Each scene shows the same named points in several views. A view is turned or mirrored, shifted and resized as a whole, has a little noise and may leave points out.
In the rows, zero is written as 128.

Scene 1
View 1
fub: [102 113 136 123 118 132 141 156 150 140 164 119 119 129 118 127]
zar: [114 116 143 119 126 137 141 155 154 131 160 122 124 127 116 127]
Fitek: [100 112 134 120 117 148 129 172 147 143 162 135 136 140 104 124]
Pifar: [126 118 150 116 133 136 145 145 158 122 158 116 122 118 118 129]
mafis: [113 130 135 127 131 145 130 164 142 142 155 136 132 152 110 136]
Tamam: [133 128 146 117 143 152 134 155 154 124 151 129 135 136 109 135]
boze: [148 132 153 114 153 152 136 146 158 116 148 126 133 132 111 137]
tokaz: [114 125 138 125 130 146 130 165 146 139 155 135 133 148 109 135]
zes: [128 116 147 108 138 162 128 166 158 123 155 135 147 131  98 126]
Teka: [115 120 140 120 131 151 130 167 150 136 157 136 138 143 106 131]
Fev: [ 96 130 130 143 116 104 155 136 138 150 163 107  86 134 143 140]
tavi: [137 120 152 110 141 153 136 152 161 119 152 126 136 125 109 129]
Sim: [152 148 153 122 159 144 144 135 153 119 143 122 120 139 123 148]
View 2
mafis: [138 123 123 100 144 154 122 154 150 156 145 134 120 137 146 139]
Pifar: [149 129 112 131 155 180 139 135 132 136 162 127 137 107 160 142]
zar: [137 124 110 121 147 174 133 139 140 140 156 131 130 113 158 145]
zes: [133 117 114 129 154 149 140 157 133 160 131 117 142  97 139 117]
tavi: [155 128 120 131 164 163 140 151 130 146 150 121 149 105 149 126]
Fev: [134 134 108 102 131 203 118 117 156 121 186 151 105 141 183 184]
tokaz: [136 123 120 106 144 156 124 155 147 154 143 131 123 130 144 138]
fub: [124 121 106 116 137 176 129 134 145 141 155 134 120 111 160 153]
Fitek: [117 113 109 108 134 155 126 148 148 159 134 129 119 113 144 138]
boze: [172 134 129 126 172 161 141 156 128 142 159 121 150 126 150 125]
View 3
Teka: [114 108 156 135 145 128 129 146 130 196 120 124 103 116 135 126]
Fitek: [ 99  90 150 148 143 118 111 148 136 200 119 119  91 113 139 116]
tokaz: [117 103 155 131 148 123 121 153 134 192 114 129 101 117 135 124]
Fev: [130  28 171 123 148 114 104 177 109 146 104 148  76 129 119 142]
Sim: [159 127 174  96 159 137 147 163 122 168 103 150 117 128 124 152]
zes: [121 131 161 136 145 137 148 136 122 198 131 119 112 115 139 132]
mafis: [116 102 153 126 149 122 118 156 142 194 109 129  99 117 134 124]
zar: [126  88 169 137 145 131 135 150 110 176 124 128  98 120 131 137]
Tamam: [132 123 165 121 149 133 142 150 123 186 117 130 111 119 133 136]
tavi: [134 124 171 130 149 141 152 142 111 184 130 126 111 118 134 141]
View 4
mafis: [126 108 134 142 181 111 170 103 148 101 119  96 138 147 157 111]
tavi: [124 103 106 116 164 112 161 103 145 122 131  89 164 131 146 127]
fub: [126 110 128 125 165  99 151 106 139  91 130 136 153 161 146 126]
Tamam: [127 102 116 127 170 117 168 103 148 118 124  82 153 130 153 120]
boze: [133 100 105 124 162 120 165 102 145 122 126  76 161 114 155 124]
Sim: [149  98 110 137 158 130 161 103 144 116 121  74 157  96 168 124]
tokaz: [123 109 133 136 180 110 169 104 147 104 122  98 142 148 155 112]
Teka: [118 109 128 130 180 109 169 103 150 110 125  95 145 152 150 115]
Pifar: [135 101 109 121 156 111 151 105 138 107 133 112 162 130 150 130]
Fitek: [112 112 134 130 184 102 164 105 146 100 126 111 142 167 146 114]
zar: [131 107 121 127 162 106 155 104 141 101 129 116 154 143 151 125]
View 5
tokaz: [111 118  92 151 123  98  95 122  49 139 119 106 101 110 118 103]
tavi: [ 89 113 100 152 146 113 101 116  81 126  93 120 111 126  96  96]
Fev: [ 90 146 111 165  85 129 117 178  19 105 164 117 112  93 115  60]
Pifar: [ 82 127 102 161 131 122 105 136  67 112 106 118 111 121  94  79]
fub: [ 95 128  91 166 117 118  93 149  39 120 119 102  92 111 109  80]
mafis: [115 117  92 148 118  96  96 121  45 143 125 108 104 105 121 105]
boze: [ 90 112 111 142 143 108 114 111  90 128 103 132 129 119  97  99]
Sim: [ 90 116 127 133 132 106 130 117  86 122 123 145 146 112  97  96]
Teka: [110 114  86 153 130 100  91 117  52 140 108 104  99 114 115 103]
zes: [102 108  87 151 146 104  90 106  75 139  88 106 102 127 104 107]
Tamam: [ 95 118 102 151 131 111 108 123  68 125 112 121 116 116 103  95]
zar: [ 92 125  96 161 124 118  97 136  52 121 111 108  99 117 105  83]

In a view up to two points have been moved. Name them for each view, in the order of its rows, or write -.
view 1 => -
view 2 => zes
view 3 => Fitek
view 4 => fub
view 5 => Tamam
